A landscape with many valleys, sampled at points; each row gives a point and its height.
A ball rolls from a point to the lowest of its 2 nearest points, and stops where none of them is lower. Distance is the straight distance between rows; heights are no part of it.
Z_461: [  3 -46   5   2  -3 -28   1 -45  57 -40  23 -12 -20  26  26  33   0   5
 -29  -1  62  11]  height 219
Z_168: [ -5 -13 -27   9 -35 -25 -13   0   5  18 -50 -29  14  18  26  10   5  -1
  15   3 -36   8]  height 632
Z_715: [-26  -1  10  46 -17 -17   6  -5 -39   0  41  10   8  19  17 -42 -22  56
  10  15 -23   8]  height 543
Z_878: [ 29  -3   1  24   2 -20  10  36  -8  44   4 -31   9  27 -17  37 -13 -78
 -62   6  12  38]  height 413
Z_857: [-13  -9  22 -36  22  17  -3  20 -56 -12  22  16  22 -42 -20  -1 -26  22
   7 -18   0 -47]  height 320
Z_713: [-45 -21   3 -25  24 -21   2  13  -7  -4  36 -41 -28  30  16   7 -44 -33
 -49  -2  35   7]  height 616
Z_796: [-15 -26  12  -5 -43 -28   4  -2  11  -7  26  -9  17 -13  50  26  29  -7
   3   5  22  18]  height 218
Z_411: [  9  18  -1   3 -37 -46  20  25   8  33 -20  21  34 -46 -16   6  45 -10
 -19 -47  -2   4]  height 399
Z_186: [ 32   1 -24 -14  37 -17  -7  -7  19 -17   0   9  -6 -32 -22 -20   8  70
  28 -25   1  23]  height 200
Z_503: [  1  13 -14   0 -45 -29  24 -10  36  -1  -6  62  18 -72 -11 -10   9  55
 -10   9  39   4]  height 353
Z_871: [-23   6  -1 -27  -5 -10 -24 -19  40  27 -34  10  30  13  19  -5  28  65
   7   6 -48  51]  height 308
Z_341: [ 33  40 -12  14   6   1  -5  41 -23  -3  10  25  58 -37 -31 -16  12  16
 -12   0 -62   8]  height 471
Z_416: [ -9  -1  28  35   0   3  24 -41   4 -43 -19 -16 -39  40  19  17 -16 -24
  50  -9  24 -28]  height 336
Z_571: [-33  38   4 -50  54   8  17 -14   9  13 -40 -15  -4 -15 -13  13   3  32
   3  11 -38   7]  height 258
Z_279: [ 58  15 -49   2 -36  -8  -8  10 -30  -4 -22 -17   3  16 -38 -47  59   7
  24  17 -37   0]  height 254
Z_793: [ 16 -10  -4  26 -37 -39  14  13 -10  27 -10  31  37 -12  -8 -33  31   7
  18 -27  -9  21]  height 417
Z_194: [ 16  21 -18  36  33   4 -43 -45  21  17 -21  18  13 -18  15 -51  -2  38
  36  17   0  25]  height 310
Z_39: [ -9 -31 -16  -5 -45   6 -48  20 -12 -20  14  29  51  -3  -7   1 -19  15
   3 -32 -24  29]  height 236
Z_746: [ 10 -13  39  14  30  -6  37  27  15 -19  32 -24  19  11   5  68  -8 -42
 -42  19 -15   0]  height 460
Z_166: [-23   7  11 -48  66  15   6  -5 -35   2 -15 -36  -2  -6 -39  20   5  24
 -30  11 -10 -21]  height 294
Z_390: [-20 -33  14 -23 -14  54  -5 -34  16 -28  25  20 -71 -16  59   3 -18  14
 -26  30  66  -9]  height 186
Z_481: [-26  48   2  27 -30  -6  61 -26 -12  39  11  42  34 -27 -32 -11  54  37
   2  29 -17  -4]  height 285
Z_757: [ -8 -32 -15  19  13 -62  36 -13  50  -8 -15 -23 -50  22  23 -12 -33  -8
  -8   5  50  21]  height 667
Z_244: [-76   3 -14 -27 -40  34 -11  23   6 -27  34  17 -47   9  44 -22 -55 -24
  -8  -3  34 -48]  height 550
Z_309: [ 34 -18 -14   5  13  34 -32  50 -16  54  -8  -3  -3  17 -36 -15 -46  16
 -17 -19 -50 -23]  height 591
Z_400: [-48 -20  13 -25  13  39   1   2 -37   3  21  36  22 -29 -36  24  -2 -15
 -22  -1  -4 -31]  height 351
Z_33: [ 36  44 -31   1  14 -10 -13  17   8   7  -2   7  38  -6 -42 -53   7  69
  -9   8 -66 -11]  height 457
Z_848: [-25   6 -10 -14 -11  -7 -24  -8 -27  32  10   5  21 -40 -13 -20   8  27
 -13 -25  30  37]  height 551
Z_413: [-20   9  -5  32 -29   8  -1 -16 -21  -6   8 -15  17 -29  41  33   1 -55
 -12  41  -2   2]  height 323
Z_2: [  9  28  26  -5  51 -10  26 -44  56  13  -3  20 -26 -34 -44   2  12  -7
 -18 -35  70  36]  height 259
Z_451: [-16   6   1  50  22   6  15 -59   4  23 -15   4  -3  -9  -6 -50   8  15
  61  22  11   2]  height 337
Z_445: [ 33 -21 -27  -3 -10 -23  15 -25  42   7  -9  48   8 -74 -28 -45 -15  40
  14 -11  58   1]  height 377
Z_855: [-36 -24  11  18   1  -1  39   8 -36   1  16  -7  -7 -23 -21 -15 -27   1
  13   1   0  -9]  height 398
Z_469: [-18 -10  -7   4  51 -40  26 -15   7  -1 -11   0  -5 -23 -25 -29 -29  62
  22 -18 -19  14]  height 164
Z_939: [  0  -1  -8 -54   4  11 -26   6   5  -9 -25 -10   7  -5 -11   6 -24  35
   9  -1 -54 -51]  height 469
Z_987: [ 55  10  16   7  26  19   2  22  10 -19  24  -8  27  24 -18  74  32 -61
 -42   2 -20  18]  height 476
Z_252: [-14  49  -7 -32  66 -15  12 -16  57   7 -19  -2   2  40 -45  61  15 -21
 -35 -15  -1  10]  height 512
Z_642: [ -4  -6  24  47  18  -6  36 -24  13 -37   3 -29 -14  55  19  44 -14 -63
  12 -13  17  22]  height 357
Z_639: [  1 -11  33   7  11  -5  11 -16 -23  13 -10  15  16  -6 -11 -10   2  -6
  40   7 -13 -34]  height 370
Z_43: [ 44   9 -30   3 -16   7 -30  26  -5  13 -34 -32 -27  44   2 -39  31  11
  44  11 -50  -2]  height 211
Z_287: [ 56 -25  10  -5 -21  14   9 -65  15 -38 -20  14 -16 -33  51  12  34  22
  26  37  43 -11]  height 68
Z_648: [-27  -2   0   1 -32   2  -2  20 -42 -15   8 -17 -36   6  58   6  -1  -6
 -12   8  -7  -8]  height 388
Z_759: [  2  -6 -34   0 -42 -29 -10  16 -15 -46  22 -25 -25  35  11  29   4 -32
 -65   0  42 -16]  height 448
Z_442: [  8   2  35  36   4  33 -21  38 -50 -19  28  35  18 -32  27   6 -55  -6
  14   1 -51  -8]  height 500
Z_500: [-55 -21 -17 -23 -56   7 -38  12 -17 -27  28  17  11 -21  18  -5 -32  21
 -21   4   4 -26]  height 409
Z_367: [ -8 -24   2  19   7 -14  35   1 -21 -36   1   2 -34  12 -30 -16 -30  24
  51 -24   0 -43]  height 424
Z_560: [  0 -28  -9 -10   2 -35 -17 -40  44 -48 -24 -23 -18  47  39  29 -29   5
 -17 -14  25 -29]  height 242
Z_900: [ 37  -7   2 -19  13  32 -44 -20  -4  16 -10 -24 -28  47  19 -18  69  -8
  44 -10  31 -10]  height 333
Z_510: [-13   9 -10   6 -24 -20   3 -12  33  58 -33  17  17 -11   8  -9  52  42
  16   3  -5  64]  height 334
Z_149: [  7  10  18 -47  24   9 -39  37 -13  17 -20   7  37 -39 -13  34 -13   7
 -22  -5 -43 -37]  height 485
Z_879: [-16 -14  34  -9   8  -6  -2  27 -12 -12  22  39  51 -34 -23 -27  -9  43
  11 -26 -15 -12]  height 290
Z_460: [-10 -51  19 -11 -36  -3   5  43 -32   8  27 -13  -3  30 -10  13 -10 -30
 -15 -31  -2  12]  height 494
Z_886: [-19 -20 -14  27 -10   4  11 -42  39 -40 -16   5 -15   9  -2  -2 -11 -28
  53   4  48 -22]  height 315
Z_204: [  1   3 -28 -17 -56  -6 -38  28  -2 -44   1 -21 -37  34  51  11 -13   4
 -44 -29  53  14]  height 467
Z_631: [ 16  44  -1  42 -34  -2   5 -24   4  27  -3  30  70   4  -3 -43  45  14
  16  47 -44  -3]  height 79
Z_51: [-22 -11  -8  39   4  30  21   6  23 -28   9   7  10 -26 -17  23 -28 -22
  14  54 -60  40]  height 407
Z_876: [ 34   9 -16  36  17  12   0  26 -34 -11  16  -9   5   8 -33 -32  22  -8
  42  -8 -52  31]  height 583
Z_557: [-20   5 -25  40 -15   6   6 -19  20 -43   7   2  36   4  -3  -1 -22  38
  21  44 -45  33]  height 425
Z_90: [-24  68  12  10  49 -17  -1  -3  13  39 -34   3  20 -43  20   2  -3  -1
   0  14 -56  14]  height 191
Z_72: [-36   4  22 -33   0 -27  -3  22  -3  45  43  25  23 -48  28  -6  17  21
 -40 -17  22  24]  height 565
Z_907: [ 34  33 -48   5   6  19 -20  -1  -2  26   3  -4  10   6 -72 -65  69  24
  20  22 -23   0]  height 295
Z_636: [-22  15   1 -10  -5  -3  40  33 -25  15  33 -16  13 -24 -16  52  12 -64
 -57  21  27  30]  height 408
Z_853: [-52   0  -1   2 -32 -18  55  -2 -21  36  27  29  43 -56   0 -16  38   4
  -8  40 -14 -12]  height 237
Z_463: [ 10  21  34 -38  62   3  12   7  36  13 -11  -2  10  37 -20  81   0 -45
 -52   7 -27  -2]  height 501
Z_955: [-63 -19  43 -44   8  14 -19 -23  -1  28  52  -5 -20  -7  56  13  21 -23
 -28  18  50 -12]  height 592
Z_579: [  7  15  -9 -18 -16  -7 -18  -6  15  15  -3  33  50   5 -37 -45  29  90
   0  17 -26   4]  height 444
Z_477: [ 37  30 -11  10  51 -52  15 -12  58 -27  15  10   5  10 -31  31  11 -21
 -15 -43  59  30]  height 542
Z_232: [ 37   9 -12   2 -33 -10  -3 -26  -3 -30 -16  29  41 -16 -40 -52  40  55
  35  13  10 -38]  height 406
Z_162: [-34 -36 -26 -31 -27   1 -36 -13 -11  -8 -34  12   6  20  -3 -15 -12  60
   7  18 -19 -40]  height 452
Z_273: [ 32  12 -11 -39   4  26 -32  15 -46   0  -7 -31 -13  35 -43 -13   6 -36
 -14 -42  24 -27]  height 540
Z_82: [  5 -35  14 -37 -24  38 -42 -18  26   0 -22  -8 -19  46  12  13  -1  27
  14 -36  20  -3]  height 275
Z_465: [ -3 -12 -40 -29 -13  40 -32  44 -22  17 -40 -11 -23  31 -28 -14 -69  11
 -30 -18 -38 -35]  height 601
Z_110: [-20 -19 -45 -21  -5 -73  34   2  41  -4  20 -47 -31   5  37  -9 -17 -31
 -19  32  62   1]  height 660
Z_280: [-28 -21 -24 -19 -65   1 -15   4 -27   3  14  20   5  13   9 -21 -11  73
 -33  36 -10 -50]  height 433
Z_458: [-31  -4 -29  -3 -27  30 -35   7 -10 -41  19 -16 -32  16  34  -4 -26  38
 -11  -9   0  42]  height 247
Z_693: [ 35   6  -7  -5 -12 -22   4 -42  41 -10 -29  11   7 -48  31 -12  26  43
   6  34  11   4]  height 129
Z_741: [-30  28  18   2  26 -20 -27  -2  14  15  -4  15  43 -46  50  17   6  22
   7  17 -27  18]  height 213
Z_731: [ -3 -35 -22   5 -28  -4  -4 -10 -47  26  11   2 -22 -14   4 -34  24  22
  -1 -11  40  31]  height 535
Z_753: [  1  17  -3  16  15  30  -8 -21 -21   1 -17 -33 -41  53  25  -4  12  -1
  36  -3   0  31]  height 112
Z_706: [ 23  10 -14  33  22 -20   6  13 -15  -9  20 -22 -22  52 -19  33 -20 -70
 -51 -13   6   8]  height 394
Z_909: [ -4 -36  33  -4 -17  31 -36 -15  18  -8 -24  16  26  38   1  36 -10 -19
  21 -31 -14 -12]  height 248
Z_622: [ 56 -20  28  -3  29  29  13  29  -2  49 -28  -5  20   5 -46  49   4 -64
 -28  30  14 -39]  height 491
Z_409: [ 26 -17  50  -5  16 -23  -7 -21  25 -39   3   4   8  17  52  45  20   9
  17  -1  15  -1]  height 161
Z_65: [ 64  29  12 -25  48  -1 -21   0  53   4  11  26   7 -50  -2 -22  25  54
   1 -43   7  33]  height 232
Z_13: [ 14  11  -6   2 -16  47 -37 -11 -34 -34  18  -2 -21   3  -4  -4  28  19
   7  -6 -13  -1]  height 146
Z_326: [-17  16  -4  21 -27 -25 -40  11  18  30 -50  -8  40  -7  51  -4 -18  -9
  12   1 -34  46]  height 639
Z_235: [-41 -34 -13  -3 -10 -25  24  21 -29   4  18 -17 -46   1  21 -43 -36  54
 -20 -14   9   1]  height 516
Z_937: [ 13   5 -15 -15 -14 -33  15  21 -14 -33  42 -21   9   6 -19  49  18 -62
 -64  11  24  -2]  height 430
Z_428: [ 54   8 -26 -19  33  20 -39  56 -38  -5  11 -42 -15   6 -63 -18   4 -24
 -18 -40 -17 -13]  height 555
Z_364: [  0 -16 -17 -12 -33 -23   8   9  -2 -12   1   5 -41 -12  44 -32 -43  56
  -8 -26  41 -23]  height 499
Z_384: [ -4  18   9  40  -5  20 -30  35 -70  28  13  21 -16  22  10 -29 -40  -4
   2 -18 -26  -3]  height 617
Z_212: [ 49  -8 -21  32   5 -57  17 -16  27 -18 -23   8  14 -53  -6 -44 -22  24
  44 -35  48  -4]  height 397
Z_947: [-18   9 -31  -2 -28  60 -19  10 -35 -69  15 -21 -44  19 -17  23 -12  10
  -4  -8  -6  29]  height 203
Z_374: [-10  39 -15  -7   7  39 -11   7 -28 -40 -19   2 -40   8  26 -17 -30  30
  19 -17   0 -30]  height 304
Z_740: [ -3 -21 -26   1 -52   0  13  26 -22   4 -42  -9 -25  55  27   0 -22  16
  12 -13 -27 -23]  height 622
Z_931: [ 35  27   6   0  15 -29  14  24   2  14  -5  -2  37 -35 -46 -16  31 -31
   0 -36  14 -15]  height 378
Z_743: [-11 -24  -5  40   8   7   5 -49 -10  12  -3   2 -44 -11  32 -31 -17  -6
  40  14  45   7]  height 314
Z_394: [-29 -33  -6   3 -30   1  51  21 -19  35  -4   4  28 -21 -28   0   5 -19
 -12  40 -43 -22]  height 167
Z_404: [ -9   0  43  16  12  15   6  -3 -51  13  19   4 -20  39  25  35  -7 -62
 -25 -16  21 -37]  height 426
Z_22: [  5   7  30  23 -16  18 -24   4 -10  24   8  36  62  29 -10 -29 -43  33
  -5  42 -74 -35]  height 563
Z_10: [ 18 -20 -15 -25 -35  11 -16 -20  -8 -31  14  31  32 -22 -14 -20  31  82
 -11  26  -3 -15]  height 427
Z_250: [-23  16  12 -10  25 -13  55 -27  40  44   4  22 -22 -66 -31 -16  15  37
 -11 -40  44  30]  height 292
Z_462: [-10 -18  41  -1  14  27   0   7 -31  42  17   7  16  -4 -20  33 -16 -81
 -39  13  24 -56]  height 449
Z_734: [  3  23 -26  -5   4  25 -51 -17   4 -49  -9 -11 -32  -3  35  14 -35  29
 -13 -29  11   7]  height 276
Z_901: [ 44  -1  33 -39  71   3  37 -37  44   6  -5  12 -32 -24 -23  14  10  18
   1 -14  40  21]  height 230
Z_320: [ 27  59  24  -5  38  -5  -1 -15  54  11  10  28  27 -52  15  -4  48  49
  32  -2 -24  21]  height 260
Z_296: [ 74  12  -2 -12  44 -69   7 -17  72  -3 -27   2  -5   3 -11   0   4   7
 -19 -33  40  37]  height 549
Z_297: [ 36   1  32  -2  -4  24 -30 -46   1 -41 -12  10  -5   9  64  30  17  -4
  31  22  37 -10]  height 123
Z_569: [ 51   0   8 -33  17  -6 -35 -19  26  24 -34 -25  -4  15  18 -42  65  14
  38   9  15 -33]  height 359
Z_103: [ 18  54   2  41 -25  33  15   1 -17  26  -1  25  50  -7 -32  -4  44  -9
 -11  65 -49  17]  height 14
Z_343: [  3 -22  20  -7  19   9  33   8  -8 -26   2 -48  -4  32   2  40  10 -20
 -16  32 -35   7]  height 442
Z_791: [ 18  39  -3   0  36  14 -27   5 -23 -27  -6  -7  -9 -10 -10 -21 -45  -7
  13 -20 -15 -45]  height 331
Z_429: [ 76  13  -3 -15  25  21   0  12  -3 -11 -29 -11   6  11 -52  31  28 -75
 -10  16   5 -49]  height 508
Z_530: [ 13  33  20 -33  22 -18   1  14  38  25 -19 -18   6  20 -28  43  29 -27
  -8 -34  -5  27]  height 523
Z_784: [-23 -40 -12  12 -24  30  14  20 -21 -26  24  -5 -27  43 -27  -6 -22  31
  20 -39   5  45]  height 459
Z_561: [  4  27  15 -14  34  -9 -20 -27  36  40 -24  35  29 -18  36 -27  40  71
  23   7 -23  11]  height 284
Z_888: [-33 -46 -29 -11 -50  41   0 -42  29 -32  25  11 -75  -3  31 -23  -8   8
  13  27  56   9]  height 239
Z_119: [-40   0 -34 -11 -15 -38  22   6  15  -9  41 -49 -39 -27  18 -31   0 -16
  -6  33  37  34]  height 650
Z_323: [ 13   3 -17  24  23  36   5  -1 -15  25 -37 -38 -42  37 -24  -1 -54 -57
  11  -1 -20  -8]  height 661
Z_529: [ 29 -28  18 -10 -31   7 -29 -17 -11  34 -18 -11 -38  59  25  -7  39  14
  27 -35  41   4]  height 305
Z_449: [-12   9  12  26  -2  31  30  47 -22   6 -11  -6 -49  38  16   5 -74 -43
 -29 -12   9 -28]  height 642
Z_677: [-15  -1 -25  -9 -64  14 -25  12  -4 -37 -10  24 -43  -2  48 -25 -24  34
 -22 -35  65  -4]  height 484
Z_133: [ 10  23  -8 -15  20 -10  -4  -4   9   1 -34 -47  10  -6  19  58 -21 -54
 -53  41 -30 -20]  height 503
Z_720: [ 58   9  26  -3  34 -18  -8  17 -20 -24   1 -13  17 -36 -23 -11  -6 -27
  23 -24   6 -35]  height 355
Z_26: [ 22 -10 -24  31 -10 -34  20 -24  37 -12 -18  19   9   3  -1 -47 -11  22
  61 -11   5   5]  height 412
Z_957: [ 23  -2  21  25  46  20  -3  -9  -5  29 -21 -35  -9  47 -14  27  -6 -69
   3 -10  -8  17]  height 669
Z_635: [ 18  21   2  26  36   4  -7  27 -34 -31  30  25  32 -52  -7  -7 -36  24
  -4  22 -61  -6]  height 486
Z_284: [ -6   4   6 -13   3 -33   5 -11  19  -4 -13  -8  15 -48  68  14  26  19
 -10  24  16  28]  height 176
Z_972: [-42 -12  31 -37  27  -8  22 -18  19   5  38   6  11 -38  30  19  17  -1
 -29   1  34  10]  height 578
Z_556: [ -8   9 -20  60 -21 -32  23 -20   0   6 -17  19  39 -16  15 -36   6  19
  38   6 -24  42]  height 429
Z_336: [-67   8 -36   6 -46  30   8  55 -11  -9  -1  15 -51  28  67 -33 -60 -18
 -10  12   7 -22]  height 566
Z_78: [ 43  24   0  52 -16 -15   6   0  -2 -22 -35  -5  16 -13  24 -13  -3 -47
  43  20 -18 -10]  height 178
Z_122: [-56 -22   9  10 -12  31   3   6  -5 -43  45  12 -43 -12  56  -7 -40  15
  28   7  29 -23]  height 531
Z_608: [ 37  -4  22 -34   6 -13 -22  45 -24 -23  -4 -30 -28  48  22  26 -14  -1
 -40 -36 -20 -21]  height 385
Z_628: [ 35 -40  13 -19 -28  27   1 -56  24 -19  -8  24 -41 -40  46  -8  -6   1
 -18  30  56  -5]  height 128
Z_302: [ 66   0 -30  18   3  22 -38  53   4  -9   4 -27  12  -1 -44 -28  23 -23
   5 -21 -46   6]  height 570
Z_164: [ -9  32  -8  36 -34  25 -15 -13 -52 -17  -5 -10 -20  -2  47  -2   7  -6
  13  42   4 -13]  height 358
Z_55: [ -9  11  18 -20  40  11  -3  34 -10  24 -13 -12  13 -26   1  42 -35 -19
 -49  31 -36  -9]  height 498
Z_526: [-56 -14  22 -10   9   4   6 -16   2  55 -15 -13  11  -2  -8  13  43 -20
  -3 -13  36  27]  height 692
Z_332: [-43  -5  16  13  17   2 -17  -5  11  37  -4   8  35 -15   3   9  -6 -29
  -7 -17  -8  51]  height 684
Z_96: [-16  11 -17  10 -17 -12  19 -14  30  18   4   2  -1 -42   7  12  35  18
  -9   6  35  91]  height 361
Z_54: [  6  -9   9 -16  76 -41  47 -20  45   0 -25  -6 -14 -15 -16   4 -22  33
   9 -11  15  22]  height 198
Z_640: [ 27 -17  21  17 -23  11  -1  14  34   0 -30  -2  30  16  15  13 -10 -57
  37  -3 -33 -18]  height 217
Z_597: [-18  -4  17  12 -12  12  -8  17 -28 -49  38  18   1 -27  63  23 -49  13
  14  -5 -18 -22]  height 515
Z_786: [ 29 -25   1  30  15  36 -52  50   2  39  -1   8 -20  47  -5 -40 -27   5
  28 -39 -54  -2]  height 600
Z_514: [ 68   8  -6 -42   6  -2 -23  -3   9   1 -19   9   3 -29 -29 -46  52  45
  33   1  20 -42]  height 384
Z_541: [ 20  34  19  -9  36 -62  30  11  60  -4   6  22  31  38 -21  49  25 -19
 -22 -50  10  20]  height 534
Z_676: [-26  29   5  -2   8 -31  65  34  27  21  50 -21  -6 -39 -22  33   5 -71
 -32  14   1  22]  height 386
Z_588: [-19  51   1 -20  56  -4 -10 -26   3  13 -31 -18   4 -25   9  -4  -9 -13
  -6   3   0 -10]  height 225
Z_981: [-29 -33   0  27  -4  18  35  -6  -7 -39   9   4 -63  50 -14  -9 -31  19
  28 -40  30 -11]  height 441
Z_276: [-11  21  25  21  21  17  71  31  32  -5   3  16  19 -29 -27  45  -7 -30
  11  25 -54  34]  height 387
Z_904: [-47 -57  12  -6 -13  16  -7   5  12 -23  31  -5  -1  23 -31  25  -8 -12
   2 -33   3  36]  height 477
Z_806: [-14  -9  16 -65  28  27  14  -1 -49 -22  15 -34 -38   9 -27  19  26  32
  -7  -8  15  -9]  height 330
Z_887: [-26 -13  30   0   6 -11  13 -59  13   4 -12  42  24  -3  10 -11  28  41
  40  21  -1 -25]  height 346
Z_581: [-21 -14  -9  -9 -55   8  21  44 -13  15 -24 -28 -40  46  12  14 -46 -31
 -37  -8  -7 -33]  height 633
Z_574: [-40 -21  -5 -34   7 -38  35  56  -3   3  56 -39  -6  -8   7  -3 -38 -49
 -21  -1  10 -21]  height 628
Z_388: [ 19  -9  -9  -4 -26  36 -40  19 -28 -10  -1  24  44   7  -7   0   5  -3
  16  10 -26 -15]  height 199
Z_493: [ 28  31  26   2  17 -21 -21  13 -43   7 -11 -33 -21  45  26  25  -3 -40
 -18 -13  -3 -23]  height 404
Z_767: [ 30  -9  15  16  21  36 -33  38  -2  79   7  29  37  -2 -24 -32 -41   4
   7  12 -72  -6]  height 581
Z_437: [ 35  15 -45   6   9  21 -50  -2  34   0   3   7   8  -7 -33 -52  62  16
  29 -25  -1  34]  height 329
Z_474: [ 35  18   6 -36  23   0 -17  -4  10 -20  -2 -14  17  26  -9  62  12 -45
 -53  17 -17 -21]  height 490
Z_583: [-28  39 -24  33  -8  27  13 -37  23 -35   9  37  41 -10 -45  -3  14  17
  29  45 -34  47]  height 440
Z_850: [-43 -30   8 -47 -23  25 -19  -4 -16 -32  43  15  25 -30 -12  25  12  19
 -14  -5  28  -5]  height 383
Z_567: [  9   3  15 -51   8   4 -24  22 -49 -22  22 -17  -6  11  -1  28   6  19
 -43 -26   5 -23]  height 362
Z_67: [ -5  39 -33   8   9  38  12 -15   4   7 -13   6  17 -14 -49   9  36   1
  17  18 -17  36]  height 458
Z_839: [  0 -13 -10  46  -2 -21   1 -13 -11 -21  17 -12 -33  82   2  30   4 -58
  -5 -24  34   6]  height 374
Z_339: [-22 -39   3 -12 -26  30  25   6 -29 -24  15 -19 -18   9  10  22  -2  15
   7  30 -39  -9]  height 418
Z_17: [-28  35  18  16  15 -11  62  12  33   9   8   1 -12 -34 -41  30  13 -31
  -3 -21  -2  33]  height 360
Z_750: [  9 -18   8  37 -43  19  31  -1 -27  37  -2  24  45   6 -18   1   6  -9
   8  72 -50  -2]  height 95
Z_471: [-28   6  28  13  20 -10  57  -6  15  27  -4  33  16 -51 -24  -6  23   6
  29 -20   8   9]  height 328
Z_799: [  6  12 -62  -7 -30  -8 -23  25 -14  -7 -42 -25 -20  14   0 -24 -42  18
 -12   3 -37 -14]  height 612
Z_497: [ 29 -37  39 -12  14 -52  17  -5  57 -51  37   4  14  31  43  37 -17  -1
 -17  -2  49   1]  height 193
Z_25: [-16   4  18  16  34 -14   5   3  18  43 -27   1  14  10 -28  21 -26 -71
 -18 -28  -2  22]  height 677
Z_804: [ 62  -2 -23 -30   9  30 -32   9  11   1 -11 -41  -6  46 -58   7  41 -48
 -21 -19  -4 -21]  height 524
Z_433: [ 25  13  20  28   7  19 -25  44 -45  10  17  18 -11  39 -13 -34 -20  15
  35 -64 -20   8]  height 608
Z_422: [-23 -42 -10  15 -32  14   6 -51  27  -4  11   2 -26  -3  56 -14   1   0
  23  28  28  28]  height 281
Z_897: [  4  -9 -13  28   0  35 -35  -2   3  30  -7  32  22  31 -30 -35 -36   6
  24  31 -66  -6]  height 572
Z_566: [-36  -8  27  31 -27   4 -17   4 -31  36  29  17  17  42  15 -37 -62  42
  -9  18 -58  -7]  height 554
Z_448: [-22   3  -1  -1  15 -10  -4 -46  -7  45 -36 -12 -22  23 -18   3  34 -37
  13   7  49  -8]  height 702
Z_906: [ -5  25  -3 -26  30  15 -21 -33 -43  44 -44 -32 -33  20 -21 -31  54 -27
  26  17   8 -31]  height 712
Z_959: [ 11  19 -19  14   3  17 -30 -34  -5  10 -25 -30 -22  31  34 -20  35  15
  53  33 -37 -16]  height 166
Z_547: [-50 -18   3 -13 -16 -19  18 -25  33   3  -6  14  15 -34  11   6  13  11
  26  23  20 -31]  height 319
Z_56: [ 53  52  -9  25 -18  -5 -11  12  -1  -8 -18  18  48 -25  10 -18  47 -17
  26  36 -42  -9]  height 132
Z_7: [-49 -22  31 -29   2 -30  -7  -4  14   9  47  -2 -19  36  39  16 -14 -29
 -38  -6  50 -42]  height 605
Z_231: [ -4 -33  23  28 -32 -44  25 -11   9 -21 -16   3  21  -4  18  19  17 -40
  22 -13  20  -4]  height 255
Z_587: [-12 -23  -2   2 -21 -28  43 -41  43 -16 -10  10  -2 -15  -5   9  24 -19
   3  13  65  -7]  height 287
Z_659: [-13   1 -26 -29  10 -40  30  47  -6 -18  58 -59 -14 -17  -2   8 -13 -34
 -23  30  15  29]  height 638
Z_381: [ -7  -1  16  24 -26  -6   4 -25 -35 -15 -10  -6   7 -15  25   9  13 -58
  13   1  43 -28]  height 288
Z_466: [-20 -48  -9 -31 -22 -12  15  18 -54  18  44 -13 -20   6 -20 -12  20   2
 -26 -39  39   9]  height 514
Z_593: [-15 -37  14   7   8   2  -4  23  -7   1   9  21  35   4 -31 -11 -36  35
  13 -36 -44  29]  height 265
Z_502: [-43  18 -11  26  30  37  12  11 -23   5   0 -37 -63  16   8   7 -63 -53
 -22   9  -4  -8]  height 651
Z_783: [ -2  48  11 -17 -32 -15  50 -34  26  30  -8  52   1 -62 -29   4  45  54
   1  11  13 -10]  height 324
Z_513: [-24 -29 -23  32   1 -31  20  -1 -12  22  14 -26 -33  23  12 -41 -33  63
  16   4 -33  27]  height 530
Z_762: [ 27  24  -6   9  18   3 -47 -16  18  -1 -15  -4   9  -4   6 -17  26  -4
  27 -19  10  43]  height 332
Z_756: [ 22 -15 -10  -1  -6  31 -10  29 -17  10   4   7  29 -15 -52  50  -3 -69
 -46   9  20 -36]  height 470

Where does a ball stop that starts at each point below?
Z_55 | Z_13
Z_384 | Z_103
Z_244 | Z_103
Z_804 | Z_90
Z_556 | Z_103

Call two points neighbours if one is among the 2 nearest of the other. Go from one point of each pair to the other, from neighbour to neighbour, staying as low as possible. Name the highest point that can't be avoided.
Z_753, Z_287 | Z_451
Z_13, Z_287 | Z_556
Z_103, Z_469 | Z_96
Z_753, Z_194 | Z_762
Z_103, Z_194 | Z_900
Z_287, Z_90 | Z_741
